Each row is a point on a tangle of strands that fork and nearly touch. The rows are in no order.
(in the rows, 128 means zero)
Points whose rows are less than 113 apart are linked; no others are. Some points are linked to none.
K591: 150	112	114	145	120	116	166	114	105	147	113	132	140	149	137	154	135	99	161	170	148	127	136	100	161	122	100	150	137	135	121	135	120	100	116	177	126	114	167	73	111	168	116	131	131	183	136	118	128	134	146	142	114	132	115	188	136	140	146
K419: 121	139	130	126	139	158	103	122	144	108	121	125	107	117	99	115	121	162	93	82	100	128	136	132	128	129	146	105	108	98	139	119	137	145	149	99	126	148	91	164	127	92	150	117	138	66	119	138	149	109	128	111	104	118	127	62	114	120	103
K5: 115	114	131	151	114	135	148	103	108	127	79	99	162	159	125	147	126	151	123	132	98	111	183	106	123	79	119	166	138	94	87	104	143	114	151	127	107	111	113	117	151	117	110	120	126	120	105	113	127	71	98	100	142	127	91	116	145	144	123
K603: 118	97	93	161	132	166	118	134	121	128	105	126	135	117	145	131	135	157	137	146	138	143	115	119	140	112	136	119	135	115	117	112	114	145	197	156	143	105	167	137	90	132	162	139	129	118	139	89	109	153	102	117	102	149	119	113	134	160	132
K621: 119	156	130	104	120	67	79	106	122	143	154	104	121	144	114	117	123	76	85	116	109	114	148	131	122	102	121	147	107	170	128	161	158	165	106	76	92	144	105	124	162	63	88	97	84	130	102	175	121	91	152	142	201	121	125	94	98	101	96
K944: 155	159	146	95	163	152	131	153	157	111	153	157	101	107	121	119	146	138	126	111	119	122	85	163	109	172	156	81	129	103	162	126	119	107	89	99	156	191	107	160	133	128	182	135	174	104	134	145	163	130	131	124	101	101	156	115	134	110	131
K393: 133	146	124	122	110	126	90	136	167	124	131	132	129	112	122	109	130	155	144	96	124	138	113	140	132	142	118	95	130	154	172	144	133	147	147	118	153	118	147	141	103	125	99	123	81	127	146	118	98	189	133	148	140	135	148	126	117	113	139
K823: 119	111	133	115	148	104	114	118	136	136	113	147	132	117	117	116	118	147	78	148	169	128	115	136	157	134	123	150	115	135	92	147	110	147	126	113	124	119	123	141	139	113	139	139	136	149	128	132	153	111	92	86	148	124	129	73	119	144	100
K754: 108	122	141	200	114	199	115	167	87	139	107	98	150	127	122	145	131	124	179	79	101	126	170	112	84	127	138	109	128	93	96	91	142	90	191	120	97	110	80	158	103	123	152	122	134	40	121	86	122	138	125	137	122	161	91	137	127	141	141
K421: 113	77	128	114	153	101	104	104	120	141	104	153	135	121	124	115	115	163	79	157	166	125	110	132	171	112	123	172	118	132	77	157	107	151	156	110	139	113	144	143	128	110	138	138	136	161	139	125	139	109	86	70	170	125	118	63	109	161	111
K531: 112	104	161	139	131	120	174	91	108	134	86	102	140	152	142	170	121	118	149	170	120	91	175	104	140	103	109	187	138	94	68	89	135	108	109	149	107	119	125	91	177	133	87	129	156	165	103	140	150	46	114	104	126	114	98	152	148	136	112
K49: 139	145	131	140	119	167	94	144	156	108	132	121	128	110	120	118	132	161	161	78	129	131	90	137	121	143	140	58	127	137	179	118	132	122	124	115	151	148	149	165	70	132	142	151	138	97	145	104	103	206	154	166	109	144	136	133	131	104	150
K318: 139	116	127	112	141	94	168	120	125	129	121	126	118	132	149	142	125	93	144	186	168	131	144	113	128	145	106	142	133	140	112	133	113	123	86	156	117	111	143	87	138	161	100	121	137	191	139	140	144	94	137	128	112	126	127	160	148	146	120
K343: 134	115	143	117	147	98	117	127	148	134	129	156	125	96	121	106	118	136	85	148	180	139	101	150	151	161	123	147	121	154	108	154	103	149	122	103	124	125	129	143	134	123	141	136	131	167	129	139	162	131	92	98	164	131	149	95	113	131	103
K607: 155	162	142	87	126	127	144	154	124	122	165	117	104	136	141	119	140	101	155	119	119	129	100	150	89	147	147	85	134	133	166	139	119	93	58	129	157	173	115	128	141	153	128	141	154	123	141	144	136	143	170	179	102	110	145	166	137	120	151
K23: 131	143	122	124	149	167	128	151	121	105	140	121	118	134	124	130	146	140	128	102	102	129	133	129	96	141	148	91	114	96	150	121	123	108	125	115	136	171	94	150	128	117	154	122	166	70	120	123	143	129	137	143	84	114	133	108	146	128	117
K341: 137	103	142	121	130	112	175	112	116	135	113	121	125	141	147	158	132	75	165	192	168	120	169	98	148	128	98	164	135	130	94	120	109	108	91	172	114	111	154	70	140	163	87	116	158	200	128	144	148	77	136	120	113	118	116	192	141	158	137
K616: 150	163	162	76	146	109	111	146	155	115	173	153	101	123	111	105	118	106	103	106	102	129	93	147	107	156	133	97	126	139	169	143	143	130	81	90	137	184	94	144	152	109	137	121	137	112	123	174	138	107	139	150	154	103	158	126	107	87	124
K510: 124	130	119	164	134	174	181	143	110	138	148	109	139	114	130	155	120	131	161	168	166	136	99	138	126	133	151	111	123	114	131	102	98	84	87	186	133	147	148	117	101	167	166	154	172	116	134	119	146	166	155	177	68	137	116	187	128	131	132
K499: 147	121	101	136	112	105	144	117	130	137	124	142	137	138	136	122	132	132	142	151	152	150	108	113	145	130	112	126	135	151	146	150	121	132	126	154	134	115	154	101	110	151	114	139	106	165	143	115	103	171	137	143	115	138	137	153	134	128	138
K907: 104	92	108	147	149	165	119	126	125	126	96	142	143	109	127	131	124	171	113	152	138	141	106	133	148	118	148	135	120	106	102	112	98	149	186	141	154	102	160	150	109	133	150	138	153	111	143	101	126	121	90	84	101	142	126	84	136	163	119
K237: 134	146	149	114	147	168	78	137	165	109	130	142	109	98	109	100	133	161	110	68	109	136	118	141	126	151	145	96	113	114	167	130	139	136	147	85	142	152	107	168	104	104	156	96	132	74	120	130	145	128	123	119	118	121	136	75	117	108	124
K353: 152	154	129	92	105	97	157	147	126	142	171	108	110	140	153	115	131	63	162	130	125	133	126	140	87	146	133	121	134	154	158	137	128	109	43	144	134	142	114	101	164	163	91	128	131	158	139	143	125	137	180	172	130	119	135	191	134	111	155
K65: 146	135	131	91	117	67	139	136	168	124	194	130	81	128	146	96	118	73	131	147	151	146	113	159	108	166	113	126	147	168	142	136	109	139	35	125	130	141	119	111	168	151	88	131	127	170	141	152	129	97	171	152	162	133	151	180	138	115	126
K628: 127	177	162	142	98	131	133	143	93	139	146	123	147	145	130	159	146	93	167	109	119	118	167	126	121	109	110	145	150	139	120	128	154	73	88	181	97	106	127	101	122	154	104	144	111	114	104	116	111	152	186	191	112	135	88	227	147	112	171
K723: 123	65	92	160	111	146	118	98	103	129	114	124	141	150	146	124	141	153	174	139	124	139	118	98	174	100	119	126	136	120	125	121	129	142	199	161	133	82	185	119	79	131	166	131	105	142	154	90	77	180	117	131	127	138	97	148	123	132	168
K58: 135	103	109	146	117	156	134	138	167	130	140	165	129	108	115	107	144	171	135	123	147	137	65	133	164	154	129	95	123	155	155	128	112	142	150	142	154	130	175	142	85	144	153	163	129	143	149	99	101	209	131	135	118	131	159	132	128	111	146
K565: 119	101	138	141	103	127	132	104	102	123	81	117	167	170	132	130	126	157	137	135	100	105	199	93	138	64	106	178	164	114	83	114	145	109	179	142	112	92	138	109	128	123	100	121	109	138	104	113	115	79	96	94	158	137	85	139	145	150	156
K17: 130	177	130	127	134	127	119	122	110	123	138	119	122	140	116	137	126	106	89	79	55	124	171	104	91	89	150	118	113	116	154	120	166	147	134	94	109	162	75	133	141	82	114	107	110	88	93	174	125	88	157	138	122	99	130	90	102	130	125
K775: 103	82	125	147	163	132	149	111	107	121	93	138	152	130	137	150	113	152	118	194	141	122	117	122	143	112	129	167	128	81	78	104	98	137	152	159	150	119	162	108	136	150	121	131	163	136	133	115	131	86	90	103	98	135	118	100	140	165	100
K940: 156	161	136	105	94	96	150	143	122	149	156	118	132	143	143	127	139	59	171	128	119	126	150	137	104	128	123	147	135	153	152	137	146	110	62	147	113	118	118	92	160	164	71	122	112	152	122	134	113	139	177	167	133	132	120	208	146	108	167
K657: 121	107	108	168	151	162	181	143	114	147	145	130	138	127	127	152	121	130	143	175	180	142	78	126	166	136	133	118	124	124	120	110	101	103	109	195	139	135	171	99	89	166	165	156	177	134	143	110	134	173	141	158	79	136	127	175	137	138	133
K133: 122	133	121	128	135	157	102	141	148	118	106	135	128	99	123	111	141	168	122	108	140	145	126	132	125	137	144	103	117	126	146	130	120	133	166	122	144	122	129	153	106	116	146	130	132	99	139	110	135	145	116	116	101	135	134	92	139	136	123
K12: 99	107	133	207	114	195	125	147	94	144	99	96	148	145	108	151	144	117	169	86	80	114	167	116	90	114	143	114	133	77	81	85	144	97	189	126	91	116	78	158	136	118	142	114	143	35	117	87	130	110	118	120	126	150	92	111	136	132	121
K658: 114	130	131	170	137	161	171	106	91	120	105	94	113	141	127	192	133	116	120	125	72	97	163	138	87	103	148	140	127	61	91	96	141	124	119	131	112	158	94	139	183	130	125	122	153	85	96	141	145	64	131	119	88	123	129	93	123	131	87
K398: 151	138	128	109	125	98	162	137	166	135	163	149	87	112	135	100	125	104	136	158	177	139	90	162	120	166	119	103	139	157	148	144	102	121	54	135	141	145	132	124	150	167	120	148	149	173	163	144	153	126	151	131	122	132	163	160	140	115	131
K998: 104	97	125	105	118	110	71	104	142	137	110	137	121	128	138	102	114	167	98	107	153	143	122	128	160	117	119	155	136	149	116	174	128	160	171	103	155	77	148	151	102	98	123	122	82	146	132	122	112	135	93	102	185	128	117	78	102	146	138
K317: 126	87	104	138	148	110	154	113	120	135	116	163	127	129	139	134	121	130	121	190	171	137	101	112	174	131	112	141	137	125	119	144	102	147	132	170	139	117	173	107	105	163	135	144	136	178	159	128	116	125	124	111	99	133	146	142	141	146	128
K930: 147	164	145	65	145	98	129	155	152	115	179	143	94	140	125	106	125	84	120	114	100	131	98	142	93	149	132	89	133	148	160	136	132	116	58	108	144	181	98	125	165	124	117	121	131	125	131	172	141	102	155	163	146	100	154	146	121	104	128
K391: 124	109	122	118	104	111	121	103	108	129	89	119	160	159	139	119	122	155	135	134	107	128	181	92	137	86	116	164	149	119	105	130	136	129	167	131	122	85	139	114	110	117	103	115	96	151	117	115	112	107	97	103	158	135	96	126	127	155	146
K211: 108	80	121	127	128	131	86	98	143	135	105	155	127	100	135	105	122	176	100	115	149	144	106	135	163	116	131	150	131	138	119	153	115	168	190	115	156	75	163	169	93	113	159	133	97	153	138	116	120	143	87	95	157	125	125	85	105	153	140
K192: 115	97	96	170	139	169	160	145	122	129	137	135	140	126	130	139	126	152	138	152	162	147	79	109	163	128	133	111	126	132	128	106	103	112	144	178	135	128	166	119	75	155	173	162	161	123	137	99	113	196	135	157	89	139	125	161	140	131	144
K432: 120	99	120	139	133	148	99	115	160	130	103	164	127	86	125	112	130	178	104	118	152	144	103	142	155	143	140	129	131	145	138	140	114	158	187	123	159	96	157	168	90	119	165	143	112	150	139	116	126	152	92	93	131	129	151	89	106	145	143
K323: 122	166	145	117	114	87	115	101	107	140	118	101	145	154	117	138	117	97	91	95	71	124	189	106	111	82	137	160	112	133	134	132	174	147	117	93	84	126	89	128	157	75	96	110	94	131	95	169	117	85	149	125	158	109	114	110	119	112	126
K213: 131	105	138	139	130	123	170	105	98	143	100	132	145	145	143	171	139	95	166	186	157	111	163	99	155	116	106	173	140	122	90	119	116	97	124	185	128	109	163	69	127	156	102	125	150	186	128	129	148	87	127	127	110	124	114	186	140	161	140
K186: 161	163	143	105	148	157	124	152	149	114	151	143	110	117	121	120	148	140	141	101	127	127	87	159	101	161	158	70	131	113	167	136	116	101	91	109	158	186	122	157	112	132	167	144	173	96	137	133	138	154	142	142	92	112	151	131	140	117	139
K70: 97	100	120	202	107	186	137	133	104	134	91	88	152	150	109	153	132	131	154	100	82	116	170	121	100	92	139	130	133	73	78	86	143	107	197	132	104	117	101	150	146	124	132	109	134	57	112	87	124	89	98	106	137	145	95	98	138	133	118
K914: 140	135	135	95	130	76	151	133	152	121	168	136	92	121	142	104	121	91	126	160	166	143	118	149	111	164	113	118	137	156	135	139	109	130	50	130	126	130	123	116	157	151	106	133	131	170	147	149	146	110	151	133	134	130	141	158	143	117	122
K139: 135	167	145	139	88	114	133	132	102	148	138	127	144	157	127	152	142	90	175	117	124	112	164	120	142	116	95	154	148	151	123	139	159	87	93	175	99	96	144	83	124	160	81	135	97	141	107	117	98	156	185	173	128	141	93	232	154	112	168
K434: 128	92	110	148	126	149	118	123	165	134	115	172	125	96	120	110	142	167	123	122	148	139	77	132	170	150	134	109	131	150	153	132	117	163	180	135	155	114	175	156	85	131	169	145	116	159	144	107	111	193	115	113	125	130	161	112	113	130	149
K229: 121	154	137	99	119	85	73	112	133	141	147	114	108	129	113	108	120	93	85	107	129	116	121	145	145	121	117	143	101	169	131	172	149	167	123	72	106	141	101	132	155	74	106	100	101	121	112	170	131	113	136	128	204	127	139	82	97	93	94
K387: 121	127	135	94	164	115	172	144	141	122	156	143	103	104	137	117	131	120	119	163	159	117	105	149	108	172	130	113	115	127	123	113	104	117	67	123	133	153	121	133	166	143	156	141	176	151	153	144	173	96	132	118	94	106	154	129	140	122	106
K544: 128	159	132	106	107	96	96	135	131	138	125	125	156	148	125	120	124	125	132	97	88	147	171	113	113	117	127	146	130	154	155	141	156	138	139	109	117	93	122	111	131	122	78	101	62	134	122	134	101	141	121	141	160	125	113	149	129	124	139
K260: 114	134	125	137	134	137	122	105	121	119	114	110	119	121	100	140	113	155	73	107	113	116	143	132	128	115	142	130	103	91	104	123	134	152	142	109	128	143	93	162	148	96	142	133	141	86	115	142	147	90	129	93	109	129	117	45	106	132	91
K426: 98	78	118	146	164	143	133	122	120	130	97	148	156	116	130	140	115	171	108	180	141	131	105	132	151	112	145	161	130	81	82	106	99	152	171	148	160	110	165	135	129	149	144	139	161	120	134	111	128	101	81	78	99	140	121	85	132	165	101
K290: 125	140	116	126	76	96	95	113	99	143	118	139	156	167	127	139	143	126	174	112	89	106	176	113	151	95	98	161	159	150	135	144	168	128	162	133	115	65	161	93	113	141	74	121	58	148	121	116	71	156	130	127	160	143	101	191	139	134	178
K809: 115	119	120	116	115	111	106	115	129	128	100	118	147	145	129	114	117	155	104	123	123	153	149	105	131	104	121	144	130	129	116	142	131	140	156	120	127	92	128	128	118	108	112	119	101	138	129	118	118	116	98	108	139	128	107	93	126	151	120
K839: 110	83	104	163	115	160	125	122	110	124	89	102	158	137	135	137	126	162	144	129	110	132	155	110	118	77	132	145	140	96	94	102	127	129	208	135	136	96	138	139	114	122	135	117	121	101	126	82	114	105	81	91	137	141	90	96	134	161	136
K156: 153	145	159	111	145	166	83	135	187	112	128	152	117	84	110	105	136	165	113	73	121	135	101	158	127	168	142	98	116	126	176	133	129	138	138	85	152	166	116	170	99	115	169	107	135	99	130	134	147	145	113	115	134	122	149	89	109	98	133
K22: 136	144	152	89	127	75	102	128	153	116	164	136	109	116	120	97	114	102	95	128	148	136	113	146	126	157	115	139	125	166	133	156	127	150	93	95	115	138	104	133	158	114	104	118	108	134	126	155	134	117	132	138	177	132	147	122	121	100	105
K551: 132	105	122	171	124	148	138	118	90	143	98	126	165	149	149	162	145	133	159	159	136	121	156	104	138	100	123	157	151	104	96	105	122	104	164	174	127	109	159	98	111	142	136	127	134	132	122	99	126	119	117	125	109	139	101	158	142	169	136
K504: 118	114	107	173	123	185	103	155	118	123	108	102	129	105	138	133	129	149	172	90	125	136	133	111	107	125	144	81	121	122	136	109	126	121	189	123	129	113	132	157	69	112	154	136	127	75	130	91	109	176	121	141	105	157	111	114	133	139	139
K785: 135	133	123	122	124	134	106	137	148	120	116	140	130	117	125	104	137	158	122	111	138	149	120	129	125	139	129	103	130	142	154	143	124	137	155	130	143	112	139	142	106	126	125	134	109	128	140	112	124	160	115	130	112	134	141	114	136	127	127
K7: 130	119	114	130	161	124	173	142	151	144	142	164	123	98	130	122	134	126	128	184	189	130	77	155	143	160	136	110	124	138	129	126	96	134	91	149	141	132	162	124	128	169	155	158	170	173	165	138	165	141	129	105	85	129	165	137	143	128	127
K306: 137	152	143	96	114	82	99	130	157	119	150	150	125	114	123	100	109	113	115	136	149	145	111	149	126	162	111	140	133	168	147	162	118	154	106	108	135	125	116	131	141	125	87	115	92	145	137	146	112	143	128	141	171	136	149	135	120	109	116
K217: 121	152	134	91	151	110	177	138	117	114	155	109	94	137	140	141	122	87	110	136	104	116	139	112	91	131	134	122	116	116	133	111	143	114	65	129	112	161	92	112	174	115	129	123	144	136	120	162	152	84	154	139	108	94	142	134	131	122	106
K351: 103	146	121	117	154	144	185	132	108	110	145	110	93	126	135	167	127	99	114	135	96	90	136	125	89	130	139	118	116	86	114	97	137	117	72	130	126	173	92	121	182	123	139	132	168	118	110	159	159	74	149	135	81	103	145	111	126	132	95
K629: 126	104	144	174	137	148	157	121	97	150	102	128	162	141	141	181	147	111	172	173	146	108	162	120	147	110	121	167	148	109	80	101	124	89	134	193	118	117	157	85	129	149	124	132	151	145	118	105	140	106	134	136	101	133	99	187	138	167	136
K778: 92	78	101	136	132	147	121	106	127	123	93	115	141	126	110	126	99	190	93	121	128	134	129	125	141	90	139	147	118	98	80	118	125	156	190	121	157	105	134	165	126	113	134	135	134	94	125	101	127	94	85	71	141	133	94	48	118	158	114
K4: 151	162	138	111	119	140	145	145	122	124	153	105	126	131	138	130	138	113	154	116	140	136	108	140	97	139	146	88	131	136	165	137	118	90	72	145	143	162	122	126	119	152	127	151	153	125	140	127	135	173	169	186	96	126	129	174	139	112	149
K757: 142	133	118	119	121	107	125	125	146	131	117	150	129	118	126	115	127	143	124	138	153	150	113	126	130	141	120	123	135	152	141	153	118	136	131	140	136	116	143	124	114	139	122	135	106	152	141	120	121	151	121	126	115	136	141	127	134	130	119
K97: 142	161	137	115	99	112	71	133	188	127	146	138	130	106	118	104	116	142	137	105	122	116	85	159	140	160	108	114	131	169	182	155	128	158	134	113	161	122	123	149	115	130	85	114	72	123	144	138	83	179	137	149	175	141	165	146	106	104	143
K471: 112	102	128	129	151	120	158	107	113	123	94	125	144	136	144	150	119	140	122	188	141	123	135	108	135	119	114	161	117	98	86	107	107	123	125	150	129	119	138	101	151	138	118	127	153	152	131	118	140	84	100	109	100	124	113	119	143	156	101
K199: 125	77	97	151	137	119	143	98	114	140	105	156	130	150	140	129	133	139	137	181	154	142	101	101	186	118	117	147	141	124	121	139	106	149	163	173	143	107	183	108	91	147	152	144	126	173	157	116	99	145	122	117	103	138	138	144	135	144	143
K324: 143	149	134	131	133	169	109	148	137	109	141	123	123	111	126	122	140	152	149	89	136	135	108	140	99	141	147	69	130	118	162	128	118	109	121	117	144	167	128	158	86	129	154	145	154	84	145	116	123	177	149	161	91	133	135	136	136	117	140
K851: 139	166	150	93	114	90	137	141	114	138	145	119	143	152	139	130	141	72	145	123	93	135	171	118	100	124	120	156	131	151	153	133	151	117	80	127	92	116	108	99	167	139	81	109	99	142	111	140	119	114	164	157	139	112	123	184	147	100	154
K148: 152	139	128	131	98	109	158	126	108	149	124	125	143	148	133	150	144	94	165	142	140	127	154	114	135	122	107	146	147	148	126	140	146	92	100	167	108	106	146	80	125	162	99	127	118	166	118	113	118	150	156	150	120	137	108	201	140	128	155
K16: 135	151	119	126	81	95	117	128	113	141	121	134	151	159	130	137	138	112	168	116	105	123	165	110	135	114	102	157	151	157	145	143	158	122	136	140	116	87	147	84	121	152	67	124	70	156	122	123	86	164	144	138	148	142	110	194	138	126	164
K429: 128	160	122	135	146	166	141	150	111	109	139	115	108	142	124	140	140	118	121	88	70	121	153	111	90	116	147	98	114	83	151	111	147	115	129	107	117	173	74	133	137	107	141	109	151	62	102	131	136	125	149	144	94	109	133	113	131	125	126
K985: 144	144	161	103	133	131	89	129	172	119	129	151	122	95	114	96	127	154	102	101	146	138	103	159	140	169	135	117	121	148	156	151	125	145	138	91	142	135	119	160	117	119	140	111	117	130	129	143	140	149	105	119	154	130	158	96	107	101	122
K829: 145	153	134	95	165	139	143	147	144	107	160	158	92	113	110	129	131	131	102	116	114	106	100	148	112	156	145	92	121	104	151	122	129	121	89	100	141	191	91	150	146	109	169	134	169	102	125	165	168	104	133	114	103	99	158	94	116	113	112
K410: 118	126	119	174	115	190	100	162	104	127	103	95	140	113	136	128	121	135	175	80	112	136	162	104	90	122	143	93	119	114	129	99	139	110	192	116	115	108	103	151	81	121	151	124	123	64	122	87	113	163	120	145	118	161	101	125	132	141	144
K836: 124	112	120	118	149	111	158	119	122	126	113	127	137	132	149	141	124	119	129	181	159	133	136	113	125	130	115	146	122	121	108	124	108	120	104	153	126	114	146	94	135	149	114	122	140	167	137	128	144	95	119	119	100	125	127	133	151	147	108
K763: 117	115	104	160	84	145	103	130	93	138	110	117	149	143	146	134	136	138	179	97	101	117	158	105	140	89	114	129	149	133	126	119	162	125	199	134	112	72	164	116	82	130	126	133	73	127	131	91	87	174	110	126	148	141	83	158	128	134	172
K467: 105	133	142	186	124	168	158	112	91	130	103	95	139	151	114	175	144	118	132	112	74	99	179	127	102	95	136	151	137	69	82	87	143	103	140	139	91	137	94	128	187	124	129	121	139	75	97	115	142	75	127	123	107	122	109	123	142	127	104
K506: 133	135	152	97	153	97	135	127	133	116	160	137	97	106	119	120	116	115	76	139	149	105	113	153	129	158	132	122	111	129	117	126	122	136	81	95	116	162	96	144	162	99	160	136	150	146	126	173	173	99	127	102	142	114	155	95	106	103	93
K872: 132	166	125	137	140	149	135	131	113	115	138	107	109	143	112	145	130	118	94	80	59	125	161	111	92	105	149	102	119	93	154	116	155	132	141	106	112	169	73	138	137	93	128	108	132	69	98	152	133	101	147	133	101	112	129	86	109	134	118
K18: 135	132	135	83	127	46	123	139	162	114	205	127	87	135	139	101	109	63	111	147	143	140	121	156	113	155	106	145	128	177	129	132	117	146	37	99	112	146	104	112	181	123	93	124	118	152	119	166	127	89	168	156	192	122	152	161	129	106	110
K269: 119	92	98	167	98	152	112	122	92	129	117	119	145	138	147	137	133	149	186	109	115	135	135	94	158	99	113	119	138	131	129	115	142	130	200	143	122	79	175	120	71	128	153	136	90	129	140	78	80	190	113	138	141	134	88	156	119	132	168
K830: 148	120	146	108	144	105	106	124	157	132	138	138	116	97	128	97	114	126	81	139	182	131	94	160	154	167	128	145	113	168	119	163	108	155	129	76	124	141	118	141	141	117	147	119	138	169	117	149	164	144	86	105	196	136	169	84	102	120	104
K189: 133	150	137	110	99	96	79	124	176	134	152	141	125	98	122	100	103	135	127	123	146	127	90	159	147	153	103	139	137	186	162	168	125	166	129	106	153	112	122	138	119	125	79	116	72	134	131	148	79	166	125	132	197	142	165	143	106	114	128
K797: 153	136	121	119	131	117	164	136	160	141	149	152	105	105	129	110	135	121	137	154	176	136	77	158	135	171	130	94	135	152	151	135	103	124	78	145	147	147	144	133	132	155	132	159	153	165	163	134	153	153	144	128	107	128	163	150	140	112	133
K159: 150	129	152	102	156	106	140	135	155	117	166	145	99	96	121	106	114	124	90	147	165	121	96	170	128	182	139	121	106	137	133	129	103	132	84	88	127	169	108	150	155	127	169	135	164	160	135	158	186	114	104	104	149	117	167	107	110	104	104
K83: 126	114	109	172	120	157	124	132	104	131	98	111	161	143	137	141	133	139	152	133	116	130	162	109	114	101	129	142	140	111	99	104	129	105	183	155	126	106	143	114	116	130	138	124	129	113	122	87	122	123	105	120	117	142	97	132	145	164	130
K618: 123	72	88	150	121	134	130	106	119	132	118	148	134	145	140	120	141	153	143	160	141	151	98	102	188	117	116	135	134	129	129	137	117	148	179	169	141	97	185	118	83	142	164	136	120	159	159	103	86	177	123	127	112	135	125	143	128	131	151
K965: 94	58	100	157	123	159	131	115	118	120	89	102	148	143	122	133	103	179	125	138	110	135	140	112	128	78	136	150	133	87	81	108	121	141	209	136	153	101	143	152	122	127	134	115	134	93	128	90	115	87	78	78	147	140	85	72	123	159	128
K688: 104	116	135	181	108	158	148	112	105	131	84	95	152	156	112	161	130	145	135	114	79	103	182	119	114	74	126	157	145	81	76	85	151	109	166	133	93	120	101	132	168	118	117	120	126	85	101	104	127	67	109	98	138	136	93	114	146	135	117
K78: 136	142	149	90	145	76	120	133	135	118	170	128	88	116	119	111	119	92	73	128	140	110	111	153	132	151	123	127	118	147	122	139	136	143	78	92	103	163	101	138	165	94	137	128	135	144	120	172	157	100	136	123	168	119	151	114	106	96	100
K265: 147	170	145	71	140	118	147	175	130	121	175	126	97	147	138	120	133	78	148	111	99	129	98	139	83	143	145	77	126	135	161	128	133	89	52	120	153	188	102	118	157	142	124	135	153	121	133	155	144	117	169	173	118	97	146	157	133	127	144
K888: 114	96	94	179	133	182	119	141	116	122	110	118	134	110	141	136	127	151	154	122	136	138	103	108	134	116	143	100	129	126	125	101	114	134	200	152	137	113	160	150	69	121	170	148	139	96	139	85	108	178	116	130	95	155	114	115	130	148	136
K822: 131	152	136	97	140	99	150	128	118	114	135	116	124	142	135	131	129	96	107	133	112	135	152	110	108	139	129	133	119	125	137	128	143	117	87	125	111	146	98	116	162	118	120	115	121	135	124	144	137	104	142	139	116	110	127	125	142	120	111
K87: 121	103	116	137	173	120	169	133	134	144	120	166	126	105	138	141	123	130	119	197	179	133	94	140	152	145	132	138	123	119	114	129	98	137	109	161	139	120	172	107	119	167	144	149	168	170	159	134	154	121	119	102	83	132	156	134	142	147	123
K219: 111	139	120	135	78	124	84	128	96	135	114	123	157	157	131	136	142	132	178	92	88	109	182	116	143	81	95	140	162	140	127	135	170	119	183	130	110	59	164	105	95	130	88	121	55	125	121	104	79	160	120	129	159	138	84	181	143	130	184
K936: 123	143	148	88	119	102	64	116	152	138	143	120	121	119	111	95	121	106	85	105	142	115	103	155	158	139	114	154	103	180	139	171	148	170	136	58	118	128	110	133	145	89	105	93	103	118	111	158	134	127	119	123	222	135	155	85	99	91	99
K342: 131	155	138	105	160	119	143	135	135	106	161	142	85	101	118	133	116	122	82	125	125	94	115	147	117	150	142	111	113	105	125	120	129	135	85	99	123	178	88	148	159	101	161	135	163	121	124	177	169	91	131	102	115	108	150	84	103	112	96
K824: 122	104	105	158	128	166	141	144	147	121	135	143	136	118	124	116	138	166	141	118	146	142	74	119	156	144	132	83	120	142	153	115	111	130	151	148	144	129	174	142	68	141	162	168	146	123	142	93	99	216	140	155	104	132	143	145	137	115	149
K21: 100	116	119	137	123	136	120	105	133	123	99	102	134	131	108	127	106	174	82	110	124	130	139	123	136	98	139	138	109	105	92	125	137	145	157	115	138	118	106	153	134	95	127	130	129	98	119	124	137	94	107	87	139	128	98	43	118	141	97
K289: 139	148	128	140	124	153	162	142	106	129	145	105	135	125	144	149	142	119	154	141	155	135	114	135	103	132	137	111	125	122	141	122	113	82	88	163	127	148	134	115	116	156	150	141	161	126	132	117	141	163	155	177	80	137	118	176	140	129	137
K171: 142	130	149	95	124	101	87	128	158	133	138	141	115	102	120	88	118	117	89	121	170	129	95	162	154	163	121	154	119	170	129	172	121	162	136	65	125	133	118	138	137	117	126	106	114	148	110	145	134	147	101	115	218	139	170	97	95	104	107
K100: 142	156	142	99	121	98	143	136	121	125	133	112	141	147	137	125	140	97	128	120	104	140	168	110	97	129	129	146	128	137	147	135	143	115	98	127	102	123	105	106	156	134	102	113	106	133	117	133	131	120	141	152	121	117	119	153	144	116	131
K545: 130	131	120	137	148	166	123	149	135	113	114	134	132	112	127	123	143	160	127	122	136	130	119	141	112	150	147	102	115	107	142	118	108	125	141	125	140	146	121	155	125	121	159	131	164	85	135	112	146	137	120	124	78	130	141	96	143	132	113
K478: 115	144	120	137	148	152	170	127	96	113	126	108	113	135	127	166	128	120	109	128	92	107	153	127	99	121	143	128	117	75	115	98	130	119	104	130	112	159	89	127	175	118	139	124	157	97	110	141	148	86	138	133	81	108	135	98	126	133	94
K706: 156	157	170	86	141	121	88	132	172	114	158	151	115	108	109	97	123	132	109	101	120	129	94	160	126	164	133	108	120	146	175	154	134	144	107	81	141	163	105	153	137	114	135	108	124	120	126	162	136	128	124	135	169	117	166	120	104	87	125
K665: 150	139	102	132	86	95	123	124	127	141	126	130	146	146	130	126	132	123	161	125	119	137	130	114	141	128	106	135	138	155	156	142	140	128	125	142	128	101	146	92	116	155	82	125	79	160	138	110	83	186	143	150	139	139	128	177	129	123	148
K818: 119	166	137	107	112	68	91	101	117	153	143	106	145	155	112	131	117	82	101	106	82	122	178	115	114	95	129	159	100	171	133	151	168	159	107	79	85	136	102	123	162	72	76	105	75	136	100	181	107	95	153	146	194	111	113	111	105	108	116
K283: 123	168	139	114	124	104	119	112	111	129	135	107	130	147	118	127	118	109	85	99	82	130	171	104	112	96	140	134	111	123	135	130	159	143	119	103	98	137	80	134	153	80	116	115	102	116	104	167	125	91	147	130	136	107	119	92	113	119	113

A fork is a point with three links, a tip a point with one. Leave the first point through the second and follow the links. Name the first fork or tip that comes.
K603; K907 => K213
K822; K217 => K688
K269; K763 => K785
K657; K192 => K998
K317; K87 => K18
K429; K872 => K421
K785; K393 => K506

Follow the links from the first point to the second, and from the first to the third. Name the last point that the two ways share.
K189; K621; K269 => K785
K306; K723; K323 => K785
K353; K391; K12 => K688
K628; K839; K754 => K213
K100; K809; K888 => K688
K139; K21; K70 => K213

Name the points in between on the shortest way along the links from the first point to the second, in order.
K824; K607 => K192 K657 K510 K289 K4
K237; K265 => K156 K985 K706 K616 K930
K343; K393 => K830 K171 K936 K229 K621 K818 K323 K283 K17 K872 K429 K23 K545 K133 K785
K139; K754 => K148 K591 K213 K341 K318 K836 K471 K775 K426 K907 K603 K888 K504 K410
K985; K839 => K156 K237 K419 K260 K21 K778 K965
K944; K97 => K829 K342 K506 K78 K22 K306 K189
